The views of a scene show one set of named points, each view turned or mirrored, and shifted as a whole, with a little noise and some points left out.

Scene 1
View 1
rar: [  6 -10 -32 -17 -12 -12 -25  13   0   4  44  12  54  17 -76  -2  34   2
  -9 -24]
vuz: [  8 -21  -3 -23 -39 -31 -44  11  27 -11  21  -3  53  26 -59  24  36  28
 -15 -15]
Zol: [  2  -3  -9 -17 -28 -27 -25  11  16 -12  34   1  34   5 -62  15  41   8
  -5  -7]
Giko: [ 19  24  16   8   5  22   1   9  -9  13   8  21  -5 -31   3 -14   8 -21
   6 -15]
leraz: [ 18 -11 -22 -11  -1   8 -24  13  -8  21  27  21  47  12 -45 -12  11   1
  -9 -37]
Tagom: [ 19  29  -3   7  15  24   7  12 -20  17  22  27  -2 -34 -13 -26  12 -34
   6 -16]
kam: [ 12  14  16  -1 -16  -8 -14  10  11  -6  11   7   3 -19 -21   7  25  -7
   4  -3]
zorim: [ 20 -15  11 -10 -21  -3 -34  13  10  11   4  12  40  10 -23   8   8  16
 -10 -29]
zekod: [ 30   4 -11   6  23  42  -9  10 -28  44  12  36  31  -5  -4 -36 -17 -18
  -5 -49]
ridu: [ 20  14  28   7  -6  14 -10   9   1   7  -5  17   0 -24   3  -3   9 -12
   4 -13]
rekep: [ 23 -18  -7 -12 -12   7 -32  13   0  20  13  18  52  18 -31  -6   3  11
 -14 -40]
Gotoz: [ 10  15  23   0 -17  -6 -12   8  12  -8   7   6  -2 -21 -17   7  27  -8
   3   0]
gebes: [ -4   9  -5 -13 -23 -28 -18   9  15 -22  37   1  19  -7 -62  15  49  -2
  -2   6]
puno: [ -6  41  14   5 -11 -17   7   5   7 -30  29   3 -27 -45 -34   9  51 -28
  13  27]
lipel: [ 16  10 -12  -3   5  13  -6  11 -13  16  26  22  23 -10 -32 -18  15 -16
  -4 -24]
kif: [ 11  -8 -13 -16 -17 -13 -25  13   8   1  28   9  40  11 -53   6  27   5
  -9 -18]
View 2
Zol: [-33   0  15   9  21   3 -38  -8  -1  26 -19  60 -13 -19  11  -8  -3  12
  20  10]
zekod: [-16   2   6  26 -47  -1   8   9 -26 -23  32   7   5  57  39  -7  12  16
   0  14]
rar: [-39   8  23   4  21  -2 -41  -3 -23  29 -11  31 -27  -4  29 -18  -5  16
  33  29]
ridu: [ -6  -8  -8  30 -35   2   3  -3   6 -16  16  53  16  29   9   6   8   8
 -15 -13]
rekep: [ -6 -13  10  16   1 -20  -6 -12 -11  13   3  31 -10  32  32 -15  -2  16
  46  16]
gebes: [-41   7   9  10  17   9 -44  -5   1  21 -20  68  -8 -30   2  -4   0   9
  -1   5]
puno: [-48  14  -6  24 -19  32 -37   8   9  -7  -4  76  13 -30 -12  12   9   8
 -58 -15]
kif: [-26  -1  14  11  12  -5 -28  -9  -9  22 -10  47 -12  -1  20 -10  -3  14
  26  14]
Tagom: [-31  10   3  27 -46  16  -7  14 -19 -24  25  24  10  32  23  -3  15  12
 -33   3]
leraz: [-20   1  16  15  -1 -10 -17  -3 -21  11   5  22 -13  24  36 -18   0  18
  32  24]
Gotoz: [-13  -8  -2  25  -9   4 -16  -8  14   3  -5  68   7   0   2   4   2  11
  -1 -11]
Giko: [-19   1  -3  30 -47   7   3   8 -11 -24  24  29  14  39  21   1  13  14
 -22  -3]
View 3
gebes: [  8  -1 -40 -23 -58   5 -16 -19 -12  -6 -26 -16 -14   2   3  14 -25  50
 -25   4]
rar: [ 10 -11 -45 -41 -66 -10  -7   4   3  -3   9 -33 -39  17 -13  32 -59  46
  -8 -15]
lipel: [ 12   0 -15 -37 -34 -16  12  33  19  -2   2 -50  -5  20 -26   8 -31  17
 -16  -8]
zorim: [  1  -2 -21 -20 -23 -26  16   9  -7   5  24 -20  -6  43 -15  36 -10  45
  10  -5]
ridu: [  6  12   5 -16  -8 -14  21  26   6   1  -6 -32  27  27 -21   1  13  18
 -15   9]
Zol: [  5  -6 -41 -21 -53  -8 -10 -18 -18  -2  -2 -11 -24  21   2  36 -29  59
  -5  -5]
puno: [ 15  19 -15 -12 -47  25 -20 -12  -4 -11 -68 -20  24 -22   5 -21   5  26
 -53  21]
Giko: [ 14  10   9 -31 -11 -17  26  44  27   0  -7 -52  22  23 -31  -4  -5   3
 -22   0]
leraz: [  8  -8 -26 -39 -41 -23  11  25  14   0  23 -42 -22  32 -24  30 -43  33
  -1 -15]
kif: [  6  -6 -34 -29 -47 -13  -1   2  -6   0   6 -25 -20  24  -9  30 -35  48
  -3  -7]
Gotoz: [  8  10  -9 -12 -24  -4   4   2  -4  -2 -20 -22  18  15  -8   3   8  32
 -19   9]
Tagom: [ 16  12   3 -35 -19 -11  20  48  32  -6 -12 -60  18  11 -31 -12 -16  -2
 -30  -2]
zekod: [ 13   1   2 -44 -11 -34  36  66  35   1  31 -65   3  39 -44  10 -28   0
  -4 -13]
rekep: [  5  -7 -25 -31 -32 -31  17  21   4   4  34 -31 -18  45 -23  38 -30  41
  11 -15]
vuz: [ -2 -11 -45 -16 -54 -14 -10 -27 -24   2  15  -2 -27  29   4  48 -29  69
   9  -6]
kam: [  8  10 -12 -16 -29  -6   5   3  -3   1 -17 -24  12  16 -10   6   4  32
 -17   7]
View 4
Zol: [ -3  -9 -18   6   4  18  19 -46  -7  16   6 -23 -36  29  -5  -1  10  13
  -4  11]
zorim: [ 14  20 -26 -16 -19 -10  -3 -29 -22  -4  -4   4 -10  30   2  -9  -7  15
  -2  -9]
gebes: [  1 -17 -11   6  12  25  17 -37   8  24   7 -27 -39  28 -17   2  24   4
  -6  17]
rekep: [  5  20 -26   1 -15 -13   6 -23 -30 -12 -14  15 -17  26  13 -14 -17  28
  -9 -19]
kif: [ -2  -1 -19   5   0   9  14 -33 -15   4  -3  -7 -31  27   0  -7   1  17
  -8   3]
rar: [-18 -10 -21  25   6  13  32 -40 -24   4 -13  -5 -48  27  11  -6 -10  29
 -13   3]
Tagom: [  9   7   3   8  23   9  -7  43  18   8 -36  29  -6  15 -34 -21  10  29
 -35 -22]
zekod: [  7  28 -10  10   3 -17  -2  38 -14 -18 -47  53  -2  14  -6 -30 -18  45
 -32 -39]
Gotoz: [ 20   5  -6 -18   6  10 -12  -2  18  20   0 -10  -7  26 -32  -6  27   6
 -12   1]
vuz: [  0   1 -33  -6 -17   5  16 -71 -27   9  14 -27 -33  36  13   2  -1   8
   8  12]
kam: [ 17   5 -11 -15   3  11  -8  -4  15  16  -2  -6  -9  26 -26  -7  21   7
 -12   0]
lipel: [ -1   5  -9  11  14   5   6  12  -1   1 -28  23 -19  19 -12 -16  -1  28
 -25 -17]
leraz: [ -6  10 -19  12   1  -4  17 -14 -25  -8 -23  17 -26  23   8 -14 -13  31
 -15 -12]
ridu: [ 23  11  -4 -19   6   5 -20  18  20  13 -10   6   2  22 -37 -11  23  11
 -18 -11]
View 5
Giko: [-28 -35 -46  20  18  -6  -9 -11   2  37 -20   3 -16   7  34 -30 -27  31
 -21   7]
rar: [ 16  -8   6  -6  10 -21 -20  -6  23  46 -37  -4 -45 -19 -17  -6 -28 -26
  54   6]
kif: [ 13  -5   1  -6  12 -15 -18  -4   6  22 -28  -4 -36 -16  -5 -17 -20 -21
  30  10]
Tagom: [-40 -42 -51  23  22  -6  -9 -12   7  44 -25   5 -15  10  37 -25 -28  37
 -27   3]
zekod: [-13 -32 -58  23  11 -16   7 -25  29  65 -16  -4 -14  13  34 -55 -40  32
   5  32]
leraz: [ 11 -16 -21   4   9 -24  -6 -19  31  61 -26  -5 -34  -6   2 -28 -34  -7
  41  22]
vuz: [ 37  10  22 -16   9 -15 -18   2  -2  -7 -17  -8 -41 -27 -19 -21 -11 -44
  45  15]
ridu: [-19 -25 -31  12  18   0 -10  -3 -14   1 -12   0 -12  -1  30 -34 -14  16
 -29   8]
lipel: [-13 -26 -27  10  15 -16 -11 -11  16  47 -29   0 -25  -3  14 -16 -30  10
  11   6]
puno: [-40 -27  -1   4  31   1 -38  14 -27   1 -43  11 -31 -14   7  33  -6   6
 -33 -44]
rekep: [ 23  -6 -21   1   5 -17  -1 -12  17  30 -12  -8 -27  -8   7 -50 -26 -12
  34  31]
gebes: [ -2  -9  16  -8  20  -9 -32   7  -9   6 -39   3 -41 -24 -15  15 -11 -27
  16 -17]
Gotoz: [-13 -18 -11   3  21  -1 -22   6 -18  -6 -22   2 -25  -8  14 -13 -11   2
 -18  -6]
zorim: [ 24  -2 -10  -1   9  -9  -4  -6   2   3  -8  -9 -27  -8   8 -45 -18 -15
  18  26]
kam: [-12 -17 -11   3  21  -1 -20   2 -14  -1 -21   1 -22 -11  12 -11 -14   0
 -12  -4]
View 6
lipel: [-25  32  -3  15  -3 -38   4   6  -5  12 -18 -28  11 -36 -34   6   3  10
 -22  -8]
Giko: [  2  39  -8  25  15 -24  -7  17 -18  15 -22 -51  -2 -24 -42  20  -9  26
  -6  -7]
Zol: [-41  -4  10   2 -21 -20   7 -11 -14 -11  19  26  14 -26 -14  -2  24  -2
 -42  -7]
gebes: [-37  -6   8   4 -29 -29  11 -20  -9 -17  25  21  14 -22 -21  -3  33  -5
 -53 -12]
kam: [ -4   4   2  16   3  -6  -5   0 -27  -4  10  -8  -1 -12 -27  12  13  17
 -22  -6]
Tagom: [  3  38 -13  28   5 -37  -3   8 -13  11 -22 -58  -1 -25 -51  20  -3  20
 -15 -15]
zorim: [-46  17  10  -3   3 -10  -2  11  -8  14  -9  23  18 -36  -8   0   3  10
 -15   6]
zekod: [-29  59  -5  17  20 -35  -5  29  -3  39 -50 -46  17 -46 -36  10 -24  24
   3  -1]
Gotoz: [  3   3   0  17   3  -2  -5   2 -28  -7  13 -10  -4  -7 -27  15  14  21
 -22  -7]
puno: [ 27  -8  -7  27 -17 -21   1 -21 -32 -30  31 -34 -14   2 -47  20  35  14
 -51 -24]
rar: [-64  16   8  -1 -26 -45  13  -8   4   4  -1  20  27 -45 -18 -10  16 -11
 -42  -6]
ridu: [  6  20  -2  19  19  -1  -9  15 -28   9  -5 -25  -5 -12 -28  21  -1  29
  -5  -3]
vuz: [-60  -9  18  -8 -15  -5   7  -4 -14  -7  17  59  22 -28   7  -8  22  -3
 -33   6]

In a view up to two points have been moved. Name them for each view, in the order of its rows, or write -.
view 1: Giko
view 2: zekod, Gotoz
view 3: Zol, puno
view 4: ridu
view 5: Tagom, leraz
view 6: gebes, zorim
